Points on a hilly landscape, in no order, each with its height.
A climber steps from a point to the highest of its 2 nearest points, and stops where none of them is higher. Distance is the straight distance between rows; heights are no part of it.
z499 (h 388): [154 118 151 118 155 113 128 126 101 111 133 149 138 145 134 131 112 122
 158 135 149 125 136 120 125 144 143 111 122  86 106 123 140 146 149 161
 137 141 107 146 133 171 148 161 140 147 139  91 130  97  99  86 128 109
 110 105 128 115 157 119 143 122 135 165 147 126 136 105 184  87 128]
z632 (h 700): [123 105 105  88 143 178 161 134 117 143  70 102 116 127 166  97 162 145
 136 180  79 127 126 132 167 119 123 188 131 134 142 103  91 131 121  82
 130  97 141 135  94 120  89 145 105 128 122 116 111 137 104 146 153 139
 178 107 113 141 122 141  98 128 132  66 114 109 133 157 122 128 105]
z595 (h 315): [126 148 100 179 132 130 101  97 136 157 149 140 112 164 157 109 109 129
 162 109 130 123 140 135 143 170 127 144 118 143 133 140 127 160 107 128
 131 104 117 181 130  91 119  93 109 143  98 147 114 158 132 121 123 102
 112 141 162 155 131 159 162 126 117 156 133 132  95 152 132 140 129]
z751 (h 216): [ 64 119 100 138  90 119 145 176 122 126 145 146  92  51  37 159 107  86
   9  74 130 143  60 127  91  71  87  92 161 149 170 164  97 129 141 143
  97 192 213  42 152 106 134 122 178  92 143 156 167 142 176 178 126 220
  96 149 136  75 117 100 117 102 160  77  83 158 120 132  27 190 114]
z24 (h 224): [139  75 147 101 125 139 125 163  73  95 114 115 145 118 111 143 147 128
  95 161 138 137 106 110 144  88 142  97 149  60 114 140 115 123 138 158
 138 175 181  86 143 172 158 163 161 123 160  72 137  83 118 108 144 146
 150 109  88  60 157 103 109  84 166 116 118  99 150 113  90 101  97]
z194 (h 186): [101  63 101 126 113 158 148 165  89 127 115 114 117 129 123 131 166 125
  73 160 113 171 103 109 167  87 122 104 147  91 136 151  95 151 117 155
 128 163 203  88 145 146 131 157 155 118 150  87 122 117 141 136 152 164
 172 102  97  85 155 102 119  97 190  84 105 112 149 130  60 161  72]
z853 (h 278): [ 86  96  81 212 141 188 112 112 106 163 113 134 102 176 161  63 172 143
 144 123 101 150  99 125 218 184 124 166 154 142 146 164  73 210 102 139
 127 117 160 193 129 106  95  94 129 143 119 126  97 163 119 100 134 145
 151 150 109 137 172 172 170  77 132 153 124 104  80 165  76 185  83]
z922 (h 113): [138 174 141 156 154  70  68 121 150 152 159 177 128 169 121 183  79 108
 146  83 184 117 165 109  78 168 169  71 109 130  82 116 182 135 146 186
 119 140  58 158 147 158 160  90 109 139 133 149 141 127 151 116 104 101
  62 138 140 157 140 107 179 143 141 184 144 169 121  90 211 145 180]
z52 (h 42): [ 90 181 109 183 105  60 103 120 197 171 216 193 112 131  99 186  78 117
  87  39 169 146 173 117  67 158 179  38 108 174 124 141 175 111 106 184
  80 135  99 129 156 143 130  49 124 102 160 140 143 129 212 191  83 123
  68 154 142 157 126  69 155 155 142 126 132 185 160  73 155 193 149]
z248 (h 384): [153 131 156 118 145 158 113  88 102  64 119 116 156 146 139 116 140 123
 190 127 147  91 105 150 161 168 103 160 147  80 102 120  84 139 164 112
 177 153 155 164 129 131 129 147 132 139  94 124 134 134  70  75 151 111
 123 109 128  96 168 170 135 105 108 214 140 103  91 153 130  64 136]
z76 (h 391): [ 85 127  36 203 104 152 132 118 150 197 130 138  85 138 177  96 138 139
  91 123  87 163 140 105 150 152 156 134 127 188 171 149 105 173  69 152
  88  95 138 176 117 110  82  83 114 164 142 130  86 143 161 168 125 128
 155 132 114 166 121 148 151 120 153  84 127 157 122 136 104 218 104]
z677 (h 83): [126 159 138 100  82 100 162 137 180 134 160 118 138  91 120 136 112 130
  99 116 136 129 150 118  82 108 109 118 111 190 164 119 163  78  97  96
  86  90  94  75 113 101 106 108 109 114 114 164 142 127 166 168 106 137
 125 158 133 159  73 100 102 169 108  73 124 159 144  94 122 148 142]
z600 (h 127): [127  73 118  71 104 162 169 164 115 130  95 112 123 114 138 121 155 134
  76 187 109 148 116 124 143  79 112 151 147 116 142 120 111 112 116 111
 118 115 156  77 113 137 112 173 119 121 133 100 125 109 134 153 151 150
 184 104  96 108 105 108  89 129 150  44 104 122 152 124  89 142  84]
z635 (h 442): [110 118  92 161 138 160 133 101 111 145 108 115 119 166 148  83 147 140
 155 133 105 138 122 132 188 168 122 175 134 140 130 133  85 171 110 109
 144 106 151 179 118 107 104 107 112 144 106 128 107 168 107 114 139 124
 142 138 129 145 143 178 143 110 123 136 129 112  89 168 113 141 109]
z483 (h 277): [174  98 192  79 140 115 130 151  93  85 121  91 171  98 109 137 133 132
 109 151 143 116 135 134 100  87 145  98 123  74 118 125 149  80 163 137
 141 151 132  80 125 165 166 188 141 121 157  93 148  64 115 103 149 124
 134 129  96  66 135 115  99 132 122 120 135 110 167  93 145  71 119]
z120 (h 582): [122 133 109  82 157 162 159 119 129 145  70 108 125 129 162  83 167 138
 172 171  62 119 141 148 165 136 134 190 130 151 134  92 100 130 118  61
 143  98 122 164  87 117  80 136  95 129 124 114 105 151 105 131 156 139
 152 110 139 175 116 147  91 148 110 101 119 105 137 167 150 109 129]
z127 (h 231): [ 63 102 114 149  93 117 124 177 101 117 129 136  95  67  47 167 112  80
  19  88 124 158  61 127 112  66  96  89 166 122 157 178  92 132 144 140
 112 207 216  65 162 105 145 121 189  87 139 143 164 138 167 164 121 208
 110 131 136  53 149  89 119  94 175  87  94 140 126 128  28 171 101]
z821 (h 71): [150 119 130  73 126 124 179 138 137 158 105 115 133  94 158 116 157 152
 103 162 102 138 150 112 118  80 155 134 136 153 153  99 148 106  98 119
  85  85  89  89 103 156 124 169 103 146 161  98 128  87 125 164 150 109
 155 114  98 159  74  92 101 166 120  27 121 144 178  99 157 146 114]
z675 (h 533): [146 151 150  81 144 139 133 113 135 109  98 102 147 125 135 122 144 145
 169 163 114  99 129 141 143 125 114 169 124 132 120 106 129 107 139  66
 148 110 120 144  94 122 108 152 107 123 109 138 119 136  94 119 134 110
 147 121 152 141 118 142  90 148 105 132 134 114 134 150 150  72 149]
z907 (h 259): [ 93  90  88 191 159 184 125 101 105 138 114 139 115 165 168  67 170 139
 160 125 124 145  99 136 221 187 119 166 153 115 135 151  72 201 119 140
 138 126 156 203 130 120 109 116 138 153 123 108 103 152 102  93 150 138
 137 140 109 123 180 186 171  86 115 172 133  95  66 152 104 160  95]
z204 (h 249): [ 83 117 135 142  95  84 121 169 109  95 140 134 116  71  43 190  96  97
  44  73 132 146  55 142  98  79 109  96 141 115 136 174 101 105 156 153
 133 211 193  76 174 110 157 114 185  81 155 151 176 136 179 143  99 179
  86 147 143  46 150  86 121  90 158 107 109 144 122 127  38 147 110]
z39 (h 262): [134 126  91 127 165 115 140 107 135 185 107 130 118 154 188  94 135 153
 197 141  89 123 153 125 140 167 153 138 123 155 128  85 149 140 107 128
 112  91  67 198  96 134 119 136  99 150 135 113  91 129  90 146 136 101
 114  86 146 190 127 138 138 149 122 119 133 150 136 140 213 133 159]
z386 (h 316): [129 116 130 115 138 190 135 112 108  78  87  85 144 139 125 111 161 122
 158 162 123 101 102 145 183 140  86 191 137  89 113 116  90 125 153  67
 177 146 172 128 119 111 111 144 129 116  99 127 125 146  77 115 156 127
 159 110 109  94 150 186 102  93  95 163 122  78 103 175  82  77 119]
z610 (h 374): [167 161 188 134 129  89  85 123 133  80 151 135 146 144  95 161  97 106
 144 112 164 110 134 131  77 131 115 114  99 104 100 136 146 113 162 142
 159 145 119 115 160 133 164 119 137 110 106 153 155 132 134  83 110 113
  89 156 149 100 143 129 132 127 120 197 148 119 119 125 142  66 160]
z752 (h 485): [142 160 146 129 151 134 126  93 131 104 121 125 148 151 134 110 138 127
 197 133 135 101 126 149 146 169 115 167 133 114 119 102 113 126 142  94
 166 117 115 174 116 111 125 129 125 135  90 141 111 148  84 100 142  96
 119 116 170 147 136 164 130 138  93 198 137 122 107 180 166  90 159]
z693 (h 441): [164 161 183 115 151 120 111  99 139  73 127 118 155 148 118 130 119 129
 203 142 156  88 129 144 122 154 120 152 122 105  98 112 146 118 157 108
 166 125 101 147 113 113 143 143 130 131  96 147 131 132  75  86 140  90
 107 114 166 142 133 146 119 153  95 199 139 126 118 153 179  65 162]
z405 (h 258): [148 125 167  78 120 178 138 126 107  66  82  75 148 102 102 138 153 116
 133 177 126  91 108 139 131  91  87 185 135  84 111 118 111  85 171  58
 167 150 159  85 116 112 119 154 140 105 116 136 133 129  95 123 145 133
 166 117 105  78 126 154  69 111  92 138 121  86 138 160  83  67 122]
z831 (h 61): [113 180 113 175 115  72  87 122 195 170 200 187 112 142 113 181  82 115
 108  56 174 128 169 112  60 160 168  51  98 174 116 136 179 117 109 174
  96 127  83 147 155 126 141  50 114 116 139 150 132 137 194 165  85 107
  74 151 147 168 124  94 164 147 142 149 145 173 135  98 155 179 161]
z787 (h 307): [125 153  93 155 162 119 118  92 151 175 136 143 131 167 172 104 117 146
 193 126 111 105 156 130 135 178 151 147 120 154 124  97 154 139 111 132
 123  87  74 210 116 108 118 120  98 158 121 139 100 155 102 136 127  95
  99  95 158 199 123 151 155 150 104 167 135 146 110 158 194 148 159]
z901 (h 126): [154 105 154  96 137 101 150 133 121 152 148 131 132 107 133 144 115 136
 110 129 143 135 173 123  94  89 173  64 111 134 129 115 179 117 123 166
  99 106  88  96 138 186 157 155 126 148 175  92 128  74 133 143 121  99
 132 123 116 145 106  83 138 155 134  87 137 144 178  72 198 137 124]
z775 (h 499): [ 99 141  70 132  98 169 167 132 154 187 110 123  94 130 163  75 136 122
 100 149  73 144 135 126 157 137 130 173 129 187 156 122  92 154  95  81
 119  72 138 144  90  81  69  84  99 131 111 155 100 161 145 160 127 157
 175 135 133 182  95 143 120 138 123  75 104 125 113 149  96 179 108]
z74 (h 355): [106 152 114 201 119 125  92 115 127 144 159 135 107 162 135 107 115 131
 128  92 143 131 124 140 145 168 109 146 117 137 136 167 109 181 103 137
 141 128 145 164 148  92 130  77 115 135  88 159 122 172 157 108 110 121
 113 166 152 122 131 162 173 117 123 180 141 113  88 165  89 158 124]
z625 (h 160): [107 123 118 118  67 121 140 154 158 115 136 141  99  85 102 137 119 108
  75 113 128 142 111 130 111  91  80 150 125 152 165 134  99  95 128 105
 121 138 165  64 139  91 109 105 134 107 133 161 141 147 158 155 105 180
 141 138 134 113  98 119 111 134 140  82 113 136 114 130  54 150 115]
z918 (h 141): [143 143 123 149 150  89  91 115 137 153 151 162 118 159 129 159  94 124
 148  96 159 136 158 118  91 150 158  79 105 133  99 122 176 152 133 175
 110 123  90 155 148 155 156 107 114 142 131 123 125 129 144 126 101 102
  81 120 139 157 140 120 166 138 145 161 146 149 132 105 198 134 161]
z207 (h 268): [102 129 134 161 100  85 103 159 107 103 150 139 115 100  68 183 102  98
  73  75 136 156  82 130 112  97 118 102 126 108 119 162 104 121 137 159
 145 183 175  97 188 115 161 101 160  82 132 143 165 139 170 136  98 162
  95 154 147  65 165  90 136  98 154 146 119 137 123 123  59 126 111]
z460 (h 283): [153 165 174 111 144  75 109 124 169 135 166 143 142 131 106 167  77 132
 129 111 169 119 181 132  62 117 166  63  89 157 108 123 205 100 138 161
 117 117  53  99 135 148 163 131 132 136 141 142 128  94 138 133 108  87
  96 135 119 161  95  97 146 172 113 128 140 151 160  75 206 123 175]
z584 (h 288): [117 134 136 163 110 106  97 145 114  99 153 134 118 117  91 167 107 111
 106  92 134 141 103 138 121 125 111 106 113 101 117 166 108 133 143 147
 156 170 172 117 178 112 156  93 153  96 124 143 161 147 162 115 105 153
 106 152 144  69 155 100 142  98 152 156 131 120 106 140  68 120 119]
z310 (h 24): [102 167 120 150 104  63 120 136 176 151 199 176 128 113  92 199  86 104
  67  40 165 149 155 113  60 122 185  29 120 182 127 142 169  89 119 187
  76 132 102 106 158 154 150  77 157  92 171 131 144 118 204 186  92 132
  58 173 142 136 123  53 146 153 145 123 128 181 163  73 149 176 136]
z868 (h 248): [156  80 174  91 139 128 132 173  69  86 121 101 175 101 101 141 145 128
 100 150 151 124 119 124 112  77 145  82 146  59 109 128 143  97 152 167
 145 168 142  80 143 188 168 184 153 116 166  69 161  70 120  90 133 136
 127 119  96  45 145  99 102 108 140 121 129 101 159  98 124  83  94]
z964 (h 151): [104  71  93 119  95 169 163 168 124 144  92 130 106 118 143 113 160 125
  71 163 112 166 108 113 154  90 109 143 146 141 156 127  90 139 125 120
 118 119 171  90 114 119  98 154 129 134 138 117 117 131 145 163 139 170
 180 115 104 119 119 111 110 110 170  56 104 118 144 139  76 173  78]
z113 (h 198): [ 83  98 115 106  70 127 154 182 132 111 138 146  98  58  64 156 129 100
  22  97 128 149  85 129  99  58  81 106 155 148 167 151 106 110 127 126
  82 159 185  34 149 109 127 129 163 106 145 138 161 137 174 173 127 206
 122 142 133  83  93 105 107 117 160  61  85 157 134 126  36 176 108]
z502 (h 358): [135 103 105 143 152 143 131 118  85 120 127 145 125 153 156 111 135 129
 165 125 140 141 110 127 159 164 139 122 137  86 108 126 103 177 135 164
 145 135 143 169 146 172 140 140 132 156 124  82 123 127  86  95 143 130
 121 108 110 112 177 149 180 100 149 175 139 115  98 121 156 112 120]
z206 (h 286): [137 111 134 103 117 174 129 134 106  84  97  92 137 128 117 122 152 112
 130 164 123 116 101 143 158 121  92 175 137  84 123 123 105 108 158  79
 168 149 168 107 121 107 116 142 136 101 110 126 131 135  99 120 135 137
 171 120 101  87 135 163  83 102 119 124 127  90 123 151  80  86 119]
z994 (h 300): [ 84 116  71 234 133 175 100 123 118 169 140 148  97 167 154  82 155 137
 137 109 114 142 100 116 194 182 143 146 162 157 153 187  87 224  88 162
 112 125 166 205 143 109 108  78 148 144 126 136  93 170 142  90 114 138
 137 166 118 143 175 164 182  71 140 169 130 106  79 145  66 218  85]
z791 (h 443): [146 184 178 142 132  64  75 125 153 110 171 154 139 149  92 171  78 113
 123  91 171 118 139 129  69 139 124 103  94 121  96 143 158 103 154 154
 136 134 101 123 166 114 156  93 124 107 102 160 149 142 147 105 105 114
  69 153 160 115 136 103 143 139 120 189 142 136 116 114 137 103 162]
z450 (h 207): [162 125 197  83 111 141 124 153 107  62 104  81 174  88  94 145 132 120
 100 158 146 107 115 142 109  82  93 149 124  85 114 125 137  57 160  91
 155 168 154  65 139 116 152 170 143  96 140 141 153 110 139 122 130 141
 142 137 109  63 118 126  76 125  97 122 130  96 142 123  88  67 120]
z763 (h 440): [ 95 129  61 169  96 146 146 127 150 187 123 132  94 134 164  89 141 132
  94 130  88 154 127 110 152 148 137 153 128 181 170 139 103 155  91 114
 112  82 139 143 115  87  81  82 117 136 116 153 104 150 153 158 112 140
 163 134 129 175 104 150 128 132 144  81 118 132  99 152  95 195 107]
z863 (h 398): [129  98  97 162 145 153 131 113  98 132 115 130 121 155 155 100 144 138
 168 133 109 141 117 134 178 163 131 152 134 112 122 133 100 169 128 137
 142 125 150 171 130 139 116 134 117 151 113 104 106 128 101 113 147 118
 132 118 120 116 155 159 149  92 148 147 142 115 100 144 134 121 112]
z147 (h 157): [130 128 144  79  80 131 143 160 142 110 126 112 126  85 110 139 131 118
  77 146 126 132 116 133 108  86  80 153 122 132 140 119 123  80 140  92
 118 132 140  50 117 104 119 139 125  98 126 147 152 139 150 148 125 166
 154 145 126 106  91 124  92 139 126  72 112 128 135 122  66 126 114]
z728 (h 637): [136 143 121  89 159 160 151  99 129 121  77 104 139 138 153 103 162 140
 193 159  83 102 132 147 176 145 124 191 131 135 126  97 105 128 133  54
 157 120 111 173  89 128  94 138 109 130 114 128 105 149  87 120 153 121
 142 107 150 169 122 159 105 143 103 140 115 115 129 184 156  84 139]
z898 (h 352): [ 83 130  37 223  89 150 116 119 151 183 155 156  79 148 160  86 143 138
  89  98  98 161 118 102 148 161 145 116 143 187 184 176 102 186  75 155
  85 119 154 176 132  93  88  56 131 154 119 159  88 160 181 155 104 143
 140 153 134 176 125 144 172 112 156 119 126 151 105 139  75 222 100]
z162 (h 548): [130 155 142 126 159 156 138  87 133 109  94 118 157 159 156  90 156 142
 203 147 111  92 120 152 175 162 110 191 134 124 117 105  87 134 131  65
 174 118 116 196 107 110 109 130 121 128  94 135 118 169  79 106 151 115
 131 116 175 155 136 170 117 135  81 185 118 102 103 191 151  86 145]
z988 (h 425): [143 141 160 136 164 146 115  81 113  81 111 128 163 156 147 109 138 135
 205 114 149  87 109 152 168 184  96 172 129  96 100 119  93 144 149 105
 176 135 127 186 135 131 129 135 126 141  91 139 122 157  70  79 151 107
 104 117 148 122 160 170 154 116  94 232 132 108  73 167 162  88 145]
z481 (h 350): [126 125 143 127 153 180 126  90 106  66  94 106 153 141 138 108 164 134
 178 140 129  93 101 151 177 162  93 189 133  86 111 132  81 139 151  82
 177 155 163 165 115 118 118 140 141 135 103 113 133 144  63  90 153 118
 147 110 118  89 168 189 127  93 100 200 136  86  90 170 115  78 125]
z353 (h 589): [117 132  85 108 113 170 166 124 145 172  92 115 109 130 172  96 148 135
 118 164  86 144 133 122 156 126 123 172 130 155 149 108  99 141 107  86
 122  86 133 140  96 108  81 122  95 137 123 129 110 145 126 158 143 143
 167 123 122 162 106 137 106 139 134  64 118 106 132 145 118 144 110]
z233 (h 180): [ 97 117 113 114  66 111 152 167 152 121 150 140 102  67  86 145 119 116
  38  95 126 155 110 135  96  81  83 118 132 166 163 144 115  99 119 115
  91 138 165  48 143 103 109 108 150 104 136 154 153 131 178 165 113 191
 128 157 136 118  83 103 108 136 151  67  97 157 135 108  62 175 115]
z674 (h 166): [137 133 114 146 146 107 111 112 129 154 144 151 122 167 145 141 104 133
 164 113 142 137 155 121 116 160 159 101 126 123 110 110 173 155 124 176
 113 122  79 166 133 170 144 130 109 149 137 106 116 115 112 118 116 100
  95  95 124 163 142 124 176 131 146 161 146 144 126 106 207 134 163]
z193 (h 322): [136 142 163 142 118 105  94 135 110  92 145 138 124 132 112 161 100 113
 131 101 156 132 118 123 105 134 119 115 103  93 104 148 130 127 151 152
 158 158 145 127 171 135 157 115 142 110 111 128 154 139 140 105 108 130
  96 149 141  79 165 105 147 106 147 180 147 114 118 119 103  88 132]
z20 (h 159): [146 119 127 117 150  97 129 124 134 164 145 149 114 137 141 149 103 145
 139 120 139 141 169 113 105 124 176  77 118 147 127 111 186 138 119 166
  95 113  81 127 122 176 150 137 122 162 170 100 116  85 132 135 120  92
 117 108 111 165 119 102 142 149 148  95 150 146 170  78 206 137 146]
z4 (h 171): [102  79 100 130  91 158 149 160 100 134 109 124 111 115 126 136 148 126
  67 145 114 166 105 117 148  95 104 117 134 115 149 146  93 141 124 146
 114 156 184  83 130 118 121 145 150 122 130 109 126 127 147 146 134 166
 171 117 105  97 126 118 120 101 172  78 110 121 143 133  48 160  86]
z739 (h 373): [172 148 191  57 132 124 136 131 128  83 111  74 161 100 102 126 143 140
 147 164 126  96 125 143  99  89 121 149 131 111 118 109 140  69 149  78
 147 119 114  79 100 124 140 173 121 114 131 149 137 101 106 119 144 112
 158 136 127 116  95 119  74 152  86 112 139 114 159 120 133  69 140]
z652 (h 102): [137  98 130  52 107 154 182 154 131 142  86 100 131  98 148 116 163 138
  95 181  97 141 138 107 125  71 125 153 145 129 157 100 125 103 108 100
 104  95 121  74 103 144 118 172 113 128 156 108 134 110 133 162 159 141
 183 118  93 132  89  99  86 154 122  28 103 121 166 116 121 139 106]
z138 (h 395): [103 122 104 191 129 153 107 116 118 141 131 130 100 153 139 100 141 132
 141 105 128 132 105 142 180 167 108 159 128 127 139 160  95 172 115 120
 150 121 154 163 141  92 123  88 125 135  98 140 128 167 129 105 125 126
 142 151 144 126 140 177 162  97 132 167 135 109  82 162  80 148 110]
z887 (h 361): [156 174 173 120 132  68  92 126 159 128 166 145 138 133  98 174  81 120
 122  94 164 126 161 130  66 134 155  71  93 142 101 136 183 102 141 163
 120 130  72 112 151 142 161 111 125 121 122 159 151 115 147 114 100 116
  80 161 142 142 125 101 144 151 119 161 145 150 135  89 174 112 161]
z187 (h 183): [145 105 173  75 104 143 144 170 113  82 115  92 145  80  98 150 137 112
  89 162 137 120 104 130 101  63  73 151 132  97 134 121 132  79 161  97
 130 158 167  52 129 100 129 162 139  99 138 135 154 116 148 136 126 162
 159 131 108  77 100 120  82 113 115  85 116 116 143 122  66 103 107]
z181 (h 119): [131 183 152  90 114  79 142 120 197 141 157 114 137  92 126 134 101 139
 122 122 134 113 161 125  72 106 115 118 104 185 142 119 178  78  91 100
  96  78  63  91  95  96 117 110 102 117 117 163 131 128 148 170 101 115
 128 152 137 180  65  99 103 185  85  82 123 154 145  89 145 131 168]
z639 (h 212): [137 171 161 109 158  83 129 113 186 152 173 146 132 116 126 148  92 141
 139 118 150 119 182 122  67 127 166  75  94 183 123 109 209  90 101 148
  86  90  48 102 114 137 146 124 117 151 145 150 125  98 144 163 114  83
 113 131 124 191  74  95 121 191 100  99 134 160 174  75 204 144 183]
z835 (h 450): [158 158 170  86 140 118 127 119 138 103 119 100 145 115 127 125 128 138
 147 154 125 112 141 125 114 112 119 147 127 140 120 108 145  91 128  91
 140 107  98 111 105 116 127 147 115 123 109 152 127 117 113 120 125 102
 136 143 140 142 113 128 103 158  99 127 133 125 147 132 148  77 148]
z317 (h 537): [174 140 186  89 155 114 129 104 116  87 106 120 162 130 124 121 142 129
 212 151 126  82 130 137 113 136 127 143 131  99 104  97 140 101 167  93
 164 124 103 142 103 143 150 184 146 138 102 130 129  90  59  86 147  95
 124 107 145 132 128 149 103 159  93 184 138 133 141 139 200  47 166]
z176 (h 88): [128 188 126 164 135  60  76 114 175 166 186 195 117 158 112 188  68 114
 127  74 176 133 173 113  65 169 178  47 109 148  93 121 196 133 128 180
  99 129  62 154 145 144 165  69 103 129 142 149 141 127 163 146  91 101
  74 130 135 171 121 106 164 149 133 167 133 168 131  82 194 169 176]
z661 (h 204): [120  60 124 104 128 152 148 166  81 121 115 120 141 124 128 140 161 135
  85 161 129 145 111 110 162  86 132 102 153  76 127 140 100 138 129 164
 127 162 179  98 131 171 134 173 146 130 155  60 130 100 123 121 145 149
 161  92  94  73 147 117 109  96 175  85 110 117 153 118  89 134  83]
z946 (h 339): [136 107 115 158 148 128 117 122  91 127 133 152 125 154 140 129 120 113
 160 124 133 143 129 119 133 158 149  96 134  96  97 132 120 166 136 189
 150 141 125 158 144 175 144 136 126 150 123  92 124 118 120  95 126 125
 104 114 124 115 174 124 169 106 157 174 144 126 110 104 164 113 133]
z744 (h 397): [116 129  97 149 155 151 138 100 129 151 107 120 128 160 164  86 145 147
 173 137  95 115 124 142 174 173 127 169 128 136 131 119 113 162 110  98
 144  98 118 197 111 120 101 125 101 142 112 123  97 155  92 116 144 121
 137 115 148 163 133 175 140 128 107 144 137 112 101 173 158 116 132]
z11 (h 317): [176 114 191  69 141 132 149 143  97  87 108  77 178  93 114 119 143 141
 139 177 138 100 133 146 114  74 136 127 129  77 123 108 141  78 156 108
 148 137 110  78 107 154 154 200 136 125 142 107 150  73 107 108 159 104
 150 124 101  91 116 122  78 147 101 115 139 116 176 109 152  68 128]
z136 (h 229): [154 115 190  91 108 165 108 149  95  43 115  74 160 101  84 150 140 112
 123 153 151  99 103 141 121  89  79 160 129  73 104 128 123  71 176  80
 176 178 175  71 134 106 123 168 149  94 128 133 140 125 122  99 134 148
 150 126 101  64 128 143  71 108  99 150 133  92 127 135  55  62 117]
z764 (h 354): [125 148 103 157 153 138 122  96 138 158 126 134 127 167 163  98 116 149
 180 121 119 111 146 137 153 176 130 158 118 145 121 113 127 156 104 106
 147  98 105 196 126 102 112 113 107 140  99 144 112 162 109 116 131 105
 115 123 157 167 134 165 152 139 104 175 132 123  92 166 159 128 145]
z197 (h 225): [142  93  83 131 160 116 144 108 123 171 115 148 120 157 179 104 121 154
 189 140 103 134 162 125 142 159 168 121 132 144 115  93 163 147 118 166
  97 110  73 193 106 164 129 154 107 164 152 100 104 107  93 135 140  94
 116  83 126 187 136 126 168 140 138 121 146 150 135 121 234 128 159]
z121 (h 452): [182 125 171 100 153 113 127 117 106 100 114 118 161 130 132 127 127 121
 187 158 137 108 131 132 116 122 139 126 126  82 106 109 147 119 167 136
 150 132 105 133 107 170 153 184 137 137 122 104 138  83  79  88 140 104
 124 116 131 122 132 132 124 142 119 162 150 121 140 112 190  66 142]
z143 (h 163): [146 182 158  94 137  80 138 107 195 156 145 117 139 115 134 135 100 148
 143 121 129 120 167 122  85 120 141 109 104 175 130 112 186  88  98 118
 101  82  58 114  96 120 140 128 107 143 121 153 127 105 136 154 119  86
 121 138 136 184  78  99 109 182  98  96 132 148 157  94 177 132 166]
z734 (h 191): [140 125  96 135 159 102 124 112 132 178 148 162 117 155 159 133 102 139
 165 128 129 137 172 118 117 150 170  98 120 141 127 101 193 145 124 173
  90 110  64 168 128 173 140 135 115 160 158 106 114 105 119 129 127  87
  97  93 123 181 131 112 162 147 138 122 142 161 144  97 232 153 169]
z362 (h 324): [ 85 119  46 247 120 154 100 124 128 190 149 157  88 167 147  76 144 142
 106 100 108 150 119 105 171 170 155 127 149 166 169 195  92 208  86 169
  98 114 159 191 142 100  95  58 147 152 134 151  94 172 175 125 109 142
 146 163 131 158 157 152 181  90 145 149 135 138  98 143  63 222  97]
z768 (h 92): [164  98 138  82 143 115 162 137 120 145 116 122 135 102 140 120 136 153
 124 157 117 135 163 112 120  89 167  98 138 135 134 107 167 114 112 156
  88 104  89 100 115 172 141 169 116 147 167  84 127  77 118 141 144  94
 148 111  98 136  98 106 114 161 131  59 141 140 174  90 179 129 114]

Where does a climber stop that starts at each point below?
z197 -> z635
z127 -> z791
z143 -> z791
z386 -> z728
z994 -> z632
z600 -> z728
z147 -> z728
z868 -> z728
